The views of a scene show one set of named points, each view turned or mirrored, and shifted as a whole, with a little noise and some points left out.

Scene 1
View 1
Tomid: [-12,   1, -40,  13, -23, -14, -15, -16,  14,  -4,  -3,  -5,  -2, -20,   8,
  16, -15,   0, -18,  46,  21,   2,  -4,  23,   9, -42,   5, -17, -30,  -7,
 -10,   1,  28]
Sifud: [ -1,   8,  -1, -24, -12,  -6, -18,  10,  24,   8,  -6, -17,  21,   4,  17,
 -10, -11,   4, -23,  21,  -1, -23,  -1,  21, -12, -54, -23,  -4, -16,  48,
  -1,   2,  33]
bisuf: [  7,  22, -10, -15,  -1, -11, -21,   7,  31,  15,   4,  -9,  17, -10,  13,
   9,   7,  17, -17,   4,  -4,  -1,   3,  14,   3, -43, -11,   3,  -7,  45,
   2,  -4,  21]
mide: [ 11,  14,  -1, -24,  -3,  -5, -16,   6,  23,  16,  -1, -10,  22,   9,  18,
  -5,  -6,   3, -22,   9,   0, -12,  10,  18,  -5, -49, -20,  -2, -23,  48,
  -2,  -1,  28]
tamoz: [ -2,  22, -21, -10, -21,  -5,  -1,  -2,  23,  -2,  -6, -24, -11, -18,  37,
  27, -21,  13, -20,  32,  -3,  22,  -1,  10,  -2, -31,  -4,  11,  -1,  -8,
  -8, -12,  30]
pez: [ 20,  18, -15, -12,  -4,  -4,  -5,  -5,  16,   6,   6, -15,   2, -10,  27,
  23,  -5,  12, -13,  10,  -3,  16,  22,   0,   1, -31,  -7,   6, -18,   9,
  -5, -11,  16]
nada: [  1,  60,  11, -45, -12,  -8,  -6,  31,  54,  19,  -5, -39,  -3, -12,  52,
  24,  -7,  34, -29,  -4, -33,  27, -22,  10,  -8, -29, -14,  41,  52,  44,
   6, -21,  34]
Pofi: [ 12,   1, -38,  15,   0, -17, -22, -16,  10,   3,  15,   2,   7, -31,  -5,
  23,  12,  15,  -1,  15,  15,   6,  20,   5,  15, -35,   4, -14, -31,  12,
  -4,  -1,   5]
tuma: [-13,  28, -26,  -8, -30,  -5,  -5,  -6,  30,   7, -15, -13,  -9,   0,  37,
  18, -28,  -5, -37,  44,   9,  19, -15,  30,   7, -39,   4,   0, -20,  -6,
 -12,  -9,  45]
fakiv: [  4,  20, -24,  -9, -21,  -3,   3, -10,  17,   1,  -6, -19, -11,  -7,  39,
  27, -25,   0, -26,  34,   3,  23,   8,  12,   0, -31,   0,   5, -21, -17,
 -13, -12,  31]
zod: [ -2,  37,  -9, -20, -13, -10, -13,  13,  38,  12,  -2, -22,   1, -15,  31,
  19,  -6,  22, -24,  13, -11,  14, -12,  16,   0, -35,  -8,  17,  16,  29,
   0, -12,  29]
feb: [  7,  14, -21,  -3,  -2, -17, -21,   4,  24,   6,  11, -13,  10, -30,   5,
  20,  11,  28,  -4,   6,   0,   3,   5,   5,   4, -37,  -8,   1,   0,  32,
   3,  -3,  12]
bef: [ -2,   4, -30,   3, -15, -13,  -8,  -7,  13, -10,   5, -20,  -6, -34,  15,
  25,  -8,  18,  -6,  31,   4,   9,   6,   4,   0, -34,  -1,  -3,  -6,  -2,
  -5,  -5,  16]
fon: [ 17,   4, -18,  -8,  -6,  -6,   1,  -6,   8,  -7,   8, -25,  -4, -26,  25,
  28,  -9,  19,  -3,  17,  -7,  12,  27,  -8,  -6, -29,  -9,   5,  -7,  -1,
  -5,  -9,  11]
rogip: [  6,  14, -23,   0,   1, -17, -25,  -1,  25,  13,  10,   0,  16, -21,   0,
  15,  14,  18, -10,   7,   8,   0,   5,  14,  12, -40,  -4,  -5, -17,  38,
   1,  -3,  14]
Dere: [  1,  50,  -5, -25,  -8, -11, -14,  17,  46,  20,  -1, -20,   2, -13,  36,
  22,  -1,  25, -26,   3, -15,  23, -15,  14,   4, -31,  -6,  24,  22,  36,
   3, -16,  30]
pumuf: [-13,   5, -23,  -3, -16, -15, -26,   2,  24,   4,  -1,  -7,  15, -16,   3,
   0,  -4,  10, -17,  30,  12, -18, -12,  26,   2, -52,  -9, -12, -15,  37,
  -2,   5,  30]
misaf: [ 28, -10, -35,  10,  -6,  -3,   6, -30, -11, -12,  11, -13,  -9, -21,  22,
  34, -14,   1,  -2,  28,  11,  21,  48, -11,   3, -25,   0, -10, -47, -33,
 -14,  -8,   6]
gif: [  7,  45,  -7, -25, -13,  -6,  -3,   8,  40,  17,  -5, -20,  -4,  -5,  45,
  27, -10,  14, -30,  11, -11,  30,  -5,  14,   3, -29,  -3,  21,   6,  16,
  -5, -17,  32]
motur: [ 40,  28,  -6, -21,   7,  -1,   8,   1,  16,   6,  13, -28,  -5, -18,  41,
  38,  -2,  25,  -6,  -7, -20,  34,  39, -19,  -5, -17, -10,  24,   0,   5,
  -2, -21,   4]
noveb: [-25,  -7, -39,  13, -27, -20, -22,  -8,  16, -12,  -2, -12,   0, -37,  -1,
  10, -11,  15, -10,  49,  16, -12, -16,  23,   2, -46,  -2, -18,  -9,   7,
  -6,   5,  26]
nage: [  0,  55, -18, -16, -15,  -9,  -8,   5,  44,  18,  -4, -17, -12, -15,  42,
  38,  -7,  19, -31,  12,  -8,  43, -15,  16,  13, -25,   6,  25,  14,   7,
  -4, -21,  32]
fim: [  1,  28, -20,  -7,  -7, -16, -14,   4,  30,   5,   7, -18,  -3, -33,  22,
  30,   4,  30, -10,  10,  -7,  20,  -3,   5,   5, -29,  -2,  13,  14,  20,
   1, -11,  17]
View 2
mide: [ 10, -21, -25,   9,  -1,  -2,  -3,  -9, -12, -28,  23, -33,   1, -24,  14,
  14,  -8,  -8, -18, -19, -15,  -5,  -4,  27, -40, -23, -15,  21, -28,  24,
  27,  12,   4]
bef: [ 14,   7, -29,  19, -33,  -9,  10, -21,  13, -24, -22,   2,   1,  -4,  11,
  12,  10,  -2, -20, -19,  -9,   3,   0,  11,   0,   5,  -1,  -1,  -2,  22,
  14,  14, -26]
pumuf: [ 15, -10, -31,  25, -15, -10,   8, -21,   8, -39,   1, -22,   7, -21,  20,
  28,   0, -19, -29, -21,  -4, -12,  -2,  39, -20,  -7,  -1,  29, -21,  36,
  29,  28, -14]
nage: [  1,  -3, -37, -24,  17,   4,  -7,  -7,   2, -13,  18,  17,  13,  -4,  23,
  26,  10, -16, -25, -26,   1,  -3,   9,  -6,   9,  22,   6,  -9,  -9,  17,
 -25,   7,  -5]
feb: [  8,  -5, -30,   1, -26,   3,  -5, -21,  25, -11, -11, -21,   7, -17,  16,
  24,  -7,  -3, -20, -28,  -6,   1,  -3,  23, -14, -10, -20,   6,  -9,  26,
   5,  24, -16]
misaf: [ 23,  -6, -20,  33, -56, -10,   9,  -9, -13, -23, -47,   2, -23,  16,  17,
  -5,  19,   8,   1,  -6, -15,  35,   5, -14,  -7,  -6,  -9, -10,   8,  -6,
  33, -17, -24]
bisuf: [  6, -15, -29,  -2,  -7,   2,  -6, -14,   9, -17,   9, -27,   7, -23,  16,
  25,  -9,  -9, -21, -26,  -8,  -5,  -3,  26, -25, -14, -18,  13, -21,  26,
   9,  21,  -4]
nada: [ -9,   9, -35, -50,  39,  11, -10, -15,   7,   0,  55,  -1,  32, -25,  -5,
   4,  -4,   0, -30, -39, -13, -28,  -6,   8,  -5,  10,  -2, -20, -23,  32,
 -43,  23,   4]
Sifud: [ 11, -13, -25,  15,   1,  -7,   6, -16, -11, -36,  26, -32,   7, -27,   8,
  10,  -6,  -9, -25, -21, -16, -16,  -9,  35, -37, -20,  -6,  23, -30,  32,
  30,  20,   0]
tamoz: [ 12,   7, -29,   8,  -8,  -9,  11, -15,  -4, -29,   1,   9,   6,  -2,  11,
   6,  15,  -5, -23, -19, -10,  -4,   2,   5,   1,  12,  10,  -4,  -8,  20,
   4,   8, -14]
Tomid: [ 22,  -5, -31,  41, -29, -18,  16, -18,  -1, -48, -26,   4,  -4,  -1,  30,
  29,  16, -22, -25, -12,   0,   6,   7,  20,  -2,   8,  11,  23,  -7,  22,
  35,  10, -24]
Dere: [ -3,  -6, -35, -28,  20,   8, -11, -12,   8,  -8,  31,  -6,  19, -20,  13,
  23,  -3,  -9, -28, -32,  -5, -13,   0,  11,  -8,   7,  -6,  -3, -19,  28,
 -22,  19,   0]
fon: [ 12,   5, -24,   8, -32,  -2,   5, -17,   4, -13, -17,  -7,  -3,  -3,   2,
  -6,   8,  11, -10, -20, -18,   9,  -4,   1, -10,  -7, -11, -14,  -3,  12,
  10,   4, -18]
fakiv: [ 13,   0, -27,  14,  -8, -11,   9,  -8, -19, -33,  -2,  14,  -4,   4,  19,
   6,  21,  -8, -18, -12,  -8,   8,   7,  -5,  -1,  12,  13,  -3,  -6,  11,
  12,  -7, -12]
pez: [ 10, -10, -25,   2, -18,   1,  -3,  -9,  -6, -13,  -5,  -9,  -3,  -5,  14,
   7,   4,   1, -12, -18, -12,  12,   1,  -1, -15,  -8, -13,  -4,  -9,  12,
   8,   0,  -7]
motur: [  2,  -3, -23, -22, -20,  11, -11,  -7,   0,  11,  -3,  -6,  -3,  -1,  -1,
 -12,   2,  20,  -2, -24, -21,  17,  -3, -18, -13, -10, -24, -33,  -2,   1,
 -16,  -6,  -7]
rogip: [ 10, -18, -31,   9, -25,   3,  -8, -15,  19, -15, -13, -26,   3, -18,  28,
  38,  -9, -12, -20, -26,  -1,   7,   1,  26, -18, -13, -22,  18, -13,  23,
  14,  23, -11]
gif: [  2,  -6, -33, -19,  18,   3,  -6,  -6,  -7, -15,  25,   5,  10,  -8,  16,
  15,   6,  -9, -23, -24,  -8,  -5,   4,  -2,  -6,  10,   1,  -6, -14,  17,
 -15,   4,   0]
tuma: [ 15,  -4, -32,  18,   9, -15,  12,  -8, -23, -47,  10,  18,   2,   0,  29,
  22,  21, -25, -28, -12,  -2,  -4,   9,   6,   0,  20,  25,  13, -14,  21,
  16,  -2,  -9]
fim: [  4,   3, -33,  -9, -12,   4,  -3, -19,  21,  -8,  -4,  -3,  12, -11,  13,
  20,   1,  -4, -23, -29,  -5,  -3,   0,  11,   1,   4, -10,  -6,  -7,  24,
 -12,  20, -16]
Pofi: [ 18, -15, -28,  24, -48,  -1,  -2, -16,  18, -18, -40, -19,  -8,  -6,  30,
  34,  -1,  -9, -13, -19,  -1,  21,   3,  17, -12, -11, -21,  14,  -2,  13,
  24,  14, -22]
zod: [  3,   1, -32, -12,   6,   0,  -1, -16,   6, -16,  18,  -5,  13, -15,   9,
  13,   1,  -4, -25, -27,  -8, -11,  -2,  13,  -8,   4,  -3,  -3, -15,  27,
  -9,  17,  -8]
noveb: [ 19,   7, -32,  40, -31, -19,  21, -29,  16, -47, -23,  -3,   7, -11,  20,
  27,  12, -18, -32, -19,  -1, -10,  -1,  36,   0,   8,  10,  23, -10,  37,
  31,  28, -29]
View 3
fim: [ 19, -17, -33, -15,  -6,  26,  26,  -3,  22,  13,  20,   6, -23,   4,  -6,
 -25,  -7,   3,   7,   7,  -3,  -5,  -1,  -6, -23,  -9,  -4,  13,   5,  -6,
 -34,   1,  -8]
bisuf: [  6,  -2, -40,  11,   7,  15,  11, -14,  31,  16,  29,  -9,  -7,  22,   9,
 -24,  -3,  -7,  11,   8,  12, -11, -18,  -5, -16,  -7,   5,   7,  -8,  -2,
 -24,  -1,  -4]
fon: [  6, -23, -24,   5, -18,  36,  19, -12,  22,   9,  22,  -2, -49,   1, -22,
 -30,  12,   2,  26,  -1,  -2, -16,   1,  -2,  -4,   3,   6,  21,  12, -19,
 -21,  13,  14]
rogip: [  0,  -1, -43,  17,  18,  13,   3, -11,  25,  22,  35,  -5, -11,  25, -10,
 -28,  -1,  -2,   8,  13,   3,  -1,  -9, -14, -21,   0,   1,   5,   7, -18,
 -23,  -1,  -8]
bef: [ 11, -26, -23,  -2,   2,  32,   7,  -5,  14,  10,  20,  17, -40,   8, -23,
 -30,  14,  -9,  14,   2,  -8,  -5,   5, -15,  -9,   7,  -5,  11,  19, -15,
 -15,   8,   9]
nada: [ 44, -11, -27, -44, -37,  26,  54,  -2,  35,   4,   4,  -1,  -3,  -7,  42,
 -10, -21,   3,   8,   1,  19, -23, -22,  13, -22, -32,   5,  15, -33,  31,
 -47,  -6, -13]
motur: [  2, -16, -27,   1, -39,  33,  43, -15,  25,  11,  18, -23, -52, -17, -17,
 -24,  -3,  26,  37,   2,   7, -18,  -4,  13,  -8,  -9,  15,  38,  -5, -17,
 -45,   7,   4]
gif: [ 15, -15, -13, -16, -13,  24,  27,  -3,  19,   9,   2,   8, -19, -11,  11,
 -12,  -2,   2,  21,   4,  22,  -8, -22,  -2, -10,  -6,   7,  25, -18,  14,
 -34, -12, -13]
tamoz: [ 14, -26, -10, -15,  -6,  33,  11,  -1,  14,   7,   5,  21, -33,  -2,  -8,
 -21,  14, -12,  18,  -1,   7,  -8,  -8, -11,  -5,   5,   0,  17,   5,   3,
 -19,   1,   2]
tuma: [  5, -24,   5,  -8,  13,  27,  -4,   0,   6,   7,  -8,  36, -20,  -4,  -3,
 -13,  22, -21,  19,   0,  23,   2, -22, -22,   2,  18,   0,  19,  -3,  14,
 -10, -14,  -9]
pez: [ -3, -13, -23,  12,  -9,  26,  14, -13,  21,  12,  18,  -6, -35,  -1, -15,
 -24,   7,   5,  28,   3,  12, -10, -11,  -3,  -4,   5,   9,  24,   1, -13,
 -26,   2,   2]
noveb: [ 16, -26, -23,  -2,  28,  27, -15,  -1,  14,  11,  22,  33, -21,  30, -16,
 -32,  21, -33,   0,   4, -10,   1,   3, -28, -11,  13, -13,  -8,  28,  -7,
   1,   7,   9]
Pofi: [-12, -11, -38,  26,  21,  20,  -4, -11,  17,  24,  36,   0, -32,  18, -37,
 -34,   8,   3,  13,  12,  -7,   5,   4, -18, -17,  13,  -2,  13,  24, -35,
 -19,   4,  -2]
zod: [ 22, -14, -26, -15, -10,  24,  23,  -6,  26,   8,  13,   5, -16,   4,  13,
 -20,  -3,  -6,  11,   3,  10, -14, -14,  -2, -15, -10,   2,  12,  -9,   9,
 -28,  -2,  -4]
Dere: [ 22,  -8, -29, -23, -12,  19,  33,  -2,  27,  11,  10,   2,  -3,   1,  21,
 -14, -14,   1,   8,   7,  17, -10, -19,   0, -21, -17,   3,  16, -19,  15,
 -39, -11, -17]
nage: [ 16, -19, -11, -29,  -9,  23,  32,   5,  11,  11,  -3,  19, -16, -18,   3,
 -10,  -8,   8,  13,   8,  15,   1, -15,  -6, -18,  -7,  -2,  30, -13,  12,
 -42, -17, -26]
mide: [  0,   1, -33,  26,   7,  15,  -1, -22,  35,  11,  25, -14,  -7,  26,  17,
 -21,   9, -17,  21,   3,  27, -21, -31,  -5,  -1,   2,  13,   4, -14,   3,
 -10,  -1,   6]
Tomid: [ -1, -23, -12,  10,  30,  26, -19,  -4,   6,  13,  15,  32, -27,  14, -26,
 -25,  25, -24,  12,   6,   0,   6,  -4, -30,  -3,  23,  -6,   8,  21, -11,
  -1,  -1,   2]
pumuf: [ 14,  -9, -35,  10,  27,  17, -11, -10,  27,  12,  26,  15,  -1,  38,   8,
 -27,  10, -32,   0,   4,   5,  -8, -15, -20, -12,   3,  -5, -11,   7,   3,
  -1,   3,   5]
Sifud: [ 11,  -3, -33,  18,   9,  18,  -4, -22,  36,   7,  23,  -5,  -4,  34,  23,
 -22,  12, -30,  17,   0,  22, -23, -31,  -7,   0,   0,   9,  -5, -11,   9,
  -2,   3,  13]
fakiv: [  1, -27,   1,  -3,  -4,  33,   5,  -3,   7,   8,  -3,  21, -41, -13, -16,
 -18,  21,  -7,  28,  -1,  16,  -4, -13, -13,   5,  16,   3,  28,   3,  -1,
 -16,  -5,  -1]
View 4
tamoz: [  2,   0,  -5,  -5, -19,   8, -16,   0,   1, -21,   6,  11, -14,  -2, -13,
  -4, -22,   2,   9,  -3,  23,   9,  -8,  -1,  -6,   4,  20,  -7, -21,   7,
  -9, -16,  22]
fon: [-25,   3, -21,   7, -10,  27, -11,   7,  -6, -24,  14,   6, -19,  -1, -17,
  -6, -19,   9,  -9, -15,  19,  -1, -23,   5,  -3,   0,  14,  -1, -17,  -1,
 -14, -34,  42]
misaf: [ -8,   5, -21,  -1,  -3,  50,  -4,  20, -37, -20,  21,  14, -32,   1, -12,
  -9, -21,  28, -46,  -2,  57, -15, -39,  15,  -4,   0,   7,   8,  -8,   1,
 -22, -31,  30]
pumuf: [ -9,  10,  -1,   3,  -7,   8,  -8, -31, -15, -16,  35,  -8,  20,  -3, -17,
 -14, -14,  -6,  17,  -4,  -1,  33, -21,  23,  -8,   9,  -1,  -4, -38,   2,
  -6,  -5,  -5]
zod: [-12,  -6,  -6,  -2, -23,   3, -20, -11,  16, -20,  15,   1,  -5,  -5, -22,
  -3, -19, -13,  26,  -5, -10,  17,   1,  -5,  -8,   5,  22,   3, -22,  10,
  -4, -23,  35]
Dere: [-11, -12,  -6,  -7, -32,   1, -23, -17,  28, -16,  18,  -1,  -5,  -4, -27,
   1, -20, -27,  35,   4, -24,  20,  13, -15, -10,   6,  24,  11, -22,  17,
  -1, -24,  42]
fim: [-23,  -3, -15,   3, -21,  15, -13,  -9,  17, -17,  17,  -1, -24,   2, -20,
   2, -25, -17,  14,  -3,  -3,   6,  -2,  -2,  -9,   8,   7,   3, -30,   5,
  -7, -13,  36]
fakiv: [ 17,  -4,  -3, -16, -20,  16, -15,   5, -12, -19,   8,  17, -13,  -4, -12,
  -7, -21,  10,  -4,   6,  36,   6, -12,  -3,  -9,   0,  26,  -2, -12,  12,
 -12, -22,  19]
motur: [-31, -12, -27,   2, -23,  34, -18,  17,   9, -22,  15,   6, -29,  -3, -27,
  -1, -19,   0,  -9,  -8,   1,  -9,  -9, -13,  -5,  -4,  27,  20,   0,  11,
 -14, -55,  77]
bef: [-16,   8, -14,   4,  -9,  18,  -8,  -2,  -6, -22,  15,   5, -22,   3, -10,
  -5, -24,   3,  -3,  -9,  26,   3, -21,  11,  -6,   6,   4,  -9, -30,  -1,
 -12,  -8,  17]
noveb: [ -6,  17,  -4,   5,  -2,   7,  -4, -19, -15, -20,  19,   0,  -5,   3,  -6,
  -9, -22,   2,   9,  -8,  28,  21, -26,  26,  -7,  12,  -8, -21, -47,  -6,
  -8,  13, -18]
gif: [  5, -14,  -3, -15, -31,   4, -24,  -7,  15, -16,  13,   8,  -7,  -7, -24,
  -2, -20, -13,  22,   9,  -3,  14,   8, -15, -10,   3,  32,  10, -12,  19,
  -6, -29,  41]
tuma: [ 35,  -5,   9, -24, -22,   1, -16,  -9, -11, -16,  11,  16,   1,  -5, -12,
  -8, -20,   3,  10,  15,  32,  20,  -6,  -1, -10,   5,  25,  -5, -18,  18,
  -7,  -9,  -2]
mide: [-12,   0,  -2,  -1, -13,  12, -13, -24, -21, -19,  43,  -6,  37, -12, -30,
 -19,  -5,  -1,  14,  -4, -18,  31, -21,  15,  -8,   2,  16,  15, -15,  13,
  -7, -39,  22]
feb: [-34,   3, -17,  11, -12,  25,  -7, -19,   2, -14,  34, -10, -10,   2, -22,
  -3, -20, -13,   8,  -8, -10,  11, -14,  11,  -8,   8,  -3,   9, -33,   1,
  -9, -17,  29]
pez: [-13,  -5, -14,  -3, -16,  28, -12,   0,  -9, -17,  26,   3,  -8,  -3, -22,
  -9, -18,   2,  -6,  -1,   9,   6, -16,   2,  -8,   0,  17,  13, -12,   9,
 -13, -34,  40]
nage: [ 10, -17,  -3, -19, -35,   7, -22,  -8,  25, -11,   9,  10, -27,  -2, -21,
   6, -27, -22,  21,  17,   5,  10,  16, -22, -13,   8,  26,  11, -19,  21,
  -4, -15,  38]
nada: [-17, -17,  -5,  -4, -41, -17, -32, -11,  52, -24,   0,   2,  -4,  -8, -27,
   4, -18, -29,  55,  -9, -38,  22,  26, -28,  -7,   2,  44,   2, -17,  17,
   4, -35,  62]
Tomid: [ 12,  10,  -4,  -8,  -5,  19,  -4, -14, -27, -14,  26,   6,  -6,   1,  -9,
 -11, -21,   9,  -7,   6,  40,  15, -27,  21,  -9,  10,  -3,  -7, -34,   2,
 -12,   4, -14]
View 5
tamoz: [ 12,  -9,   8,  26,   8, -19,  -8,  14,   1,   2,   4,   5, -13,   1,   8,
   0,   4,   1, -19,  16,   7,  18,  -7,  -6,  -9,  -2,  -2,  11,  18,   0,
  -2,  20,  18]
Tomid: [ 33,  -8,  -1,  38,  30, -45, -24,  -7,  -6,  -2,   0, -18,  -1,   9,  11,
 -18,  -2, -11, -32,  26, -15,  17,   2,  -6, -22,   4,  -1,  22,  11,  -6,
  16,  24,  15]
gif: [  1, -10,   4,  24,  -9,   0, -14,  27,  -1,   8,   9,  13, -11, -12,  -3,
  -1,  24,   3,  -4,  13,  17,  15,  -1,  -3,  18,  -6,  11,   9,  16, -12,
 -26,  12,  17]
Dere: [ -6, -27,   4,  16, -14,  14, -15,  30,   5,   3,  -2,  16,  -4, -10,   3,
   0,  32,   6,   8,   8,  16,  24,  -5,   0,  23,   6,  14,   7,  22, -22,
 -24,  -6,  17]
noveb: [ 32, -36,  10,  33,  33, -36, -18,  -5,   4, -12, -17, -14,   0,  16,  25,
 -12,  -8,  -6, -26,  19, -24,  34,  -9,  -3, -37,  22,  -4,  15,  21, -16,
  31,   6,  19]
fon: [  0,  17,   4,  12,  12,  -4,  -6,   8,  -8,   7,  -8,   8,  -4,  12,  14,
  10,   4,   8, -19,  19,  19,   5,  -4,   9, -20,   0, -12,  18,  25,  13,
  21,   8,  17]
bisuf: [  3, -14, -10,   9,   6,   9, -25,   6,  -3,  -2, -20,  -7,  12,   7,  15,
 -13,  34,   6,   1,  21,   1,  19,   3,   6,  10,  10,   4,  19,  27, -15,
   3, -14,   7]
pumuf: [ 24, -30,  -7,  21,  21, -15, -25,  -5,   4, -13, -21, -24,  11,  13,  21,
 -26,  23,   2, -10,  29, -19,  32,  -3,  -4,  -5,  13,   0,  16,  25, -17,
  12,  -3,   6]
motur: [-20,  34,   2,   2,  -5,  16,  -4,  23, -16,  20,  -1,  26,  -6,   3,   0,
  23,  17,  10,  -8,  11,  43,  -8,   3,  17,  -3,  -6,  -4,  19,  24,  15,
   5,   4,  21]
fakiv: [ 16,   8,   4,  34,  12, -29, -13,  10,  -7,   7,  15,   0, -15,  -2,   0,
  -5,   4,  -2, -28,  21,  10,   7,  -1,  -7,  -8, -10,   0,  16,  11,   5,
  -4,  33,  18]
misaf: [ 13,  50,  -5,  22,  31, -33, -16,  -9, -29,  16,   3,  -2,  -1,  15,   6,
   6, -10,  -4, -42,  24,  17, -13,  11,  14, -39,  -5, -14,  34,  12,  25,
  38,  26,  19]
rogip: [  8, -12, -12,  13,  18,  -4, -31,   0, -11,   4, -23,  -8,  19,  13,  15,
 -11,  24,  -2,  -5,  18,  -3,  15,  12,  15,  -5,  23,   6,  26,  22, -23,
  19, -17,  13]
feb: [  1, -12,  -3,   8,  13,   4, -20,   8,  -5,   2, -23,   2,  10,  12,  17,
   0,  19,   4,  -3,  13,   4,  17,   3,  15,  -9,  21,   2,  20,  27, -17,
  21, -17,  15]
mide: [  8,  -2, -18,  12,   9,   8, -24,  -5,  -2,  -8, -20, -26,  15,   9,  14,
 -28,  45,  11,  -3,  36,  -1,  18,   2,  -4,  18,  -6,  -3,  18,  28,  -2,
  -4,  -3,  -5]
bef: [ 13,  -6,   8,  22,  20, -21, -12,   5,  -4,   2,  -8,   4,  -4,  12,  15,
   3,  -3,  -1, -22,  16,   3,  17,  -5,   6, -28,  11,  -6,  17,  20,  -2,
  23,   8,  21]
Pofi: [ 12,   8, -11,  16,  29, -20, -32,  -7, -21,   9, -19,  -7,  17,  20,  15,
  -4,   7,  -8, -19,  17,  -3,   4,  16,  20, -27,  23,   1,  34,  16, -14,
  38,  -9,  19]
Sifud: [ 14, -16, -12,  14,  11,   6, -19,  -5,   7, -17, -23, -30,  10,  10,  19,
 -30,  41,  15,  -5,  36,  -8,  28,  -8, -12,  14,  -6,  -8,  11,  32,  -1,
  -3,  -3,  -7]
nada: [-17, -36,  16,   9, -31,  33,   0,  46,  16,   1,   1,  29, -18, -16,   4,
  10,  37,  16,  17,   3,  29,  32, -17,  -7,  34,  -2,  11,  -7,  29, -16,
 -41,  -5,  15]

In a view up to two points have been moved. Name them for each view, in the order of its rows, or write none.
view 1 => tamoz, zod
view 2 => none
view 3 => pumuf
view 4 => none
view 5 => Tomid, noveb
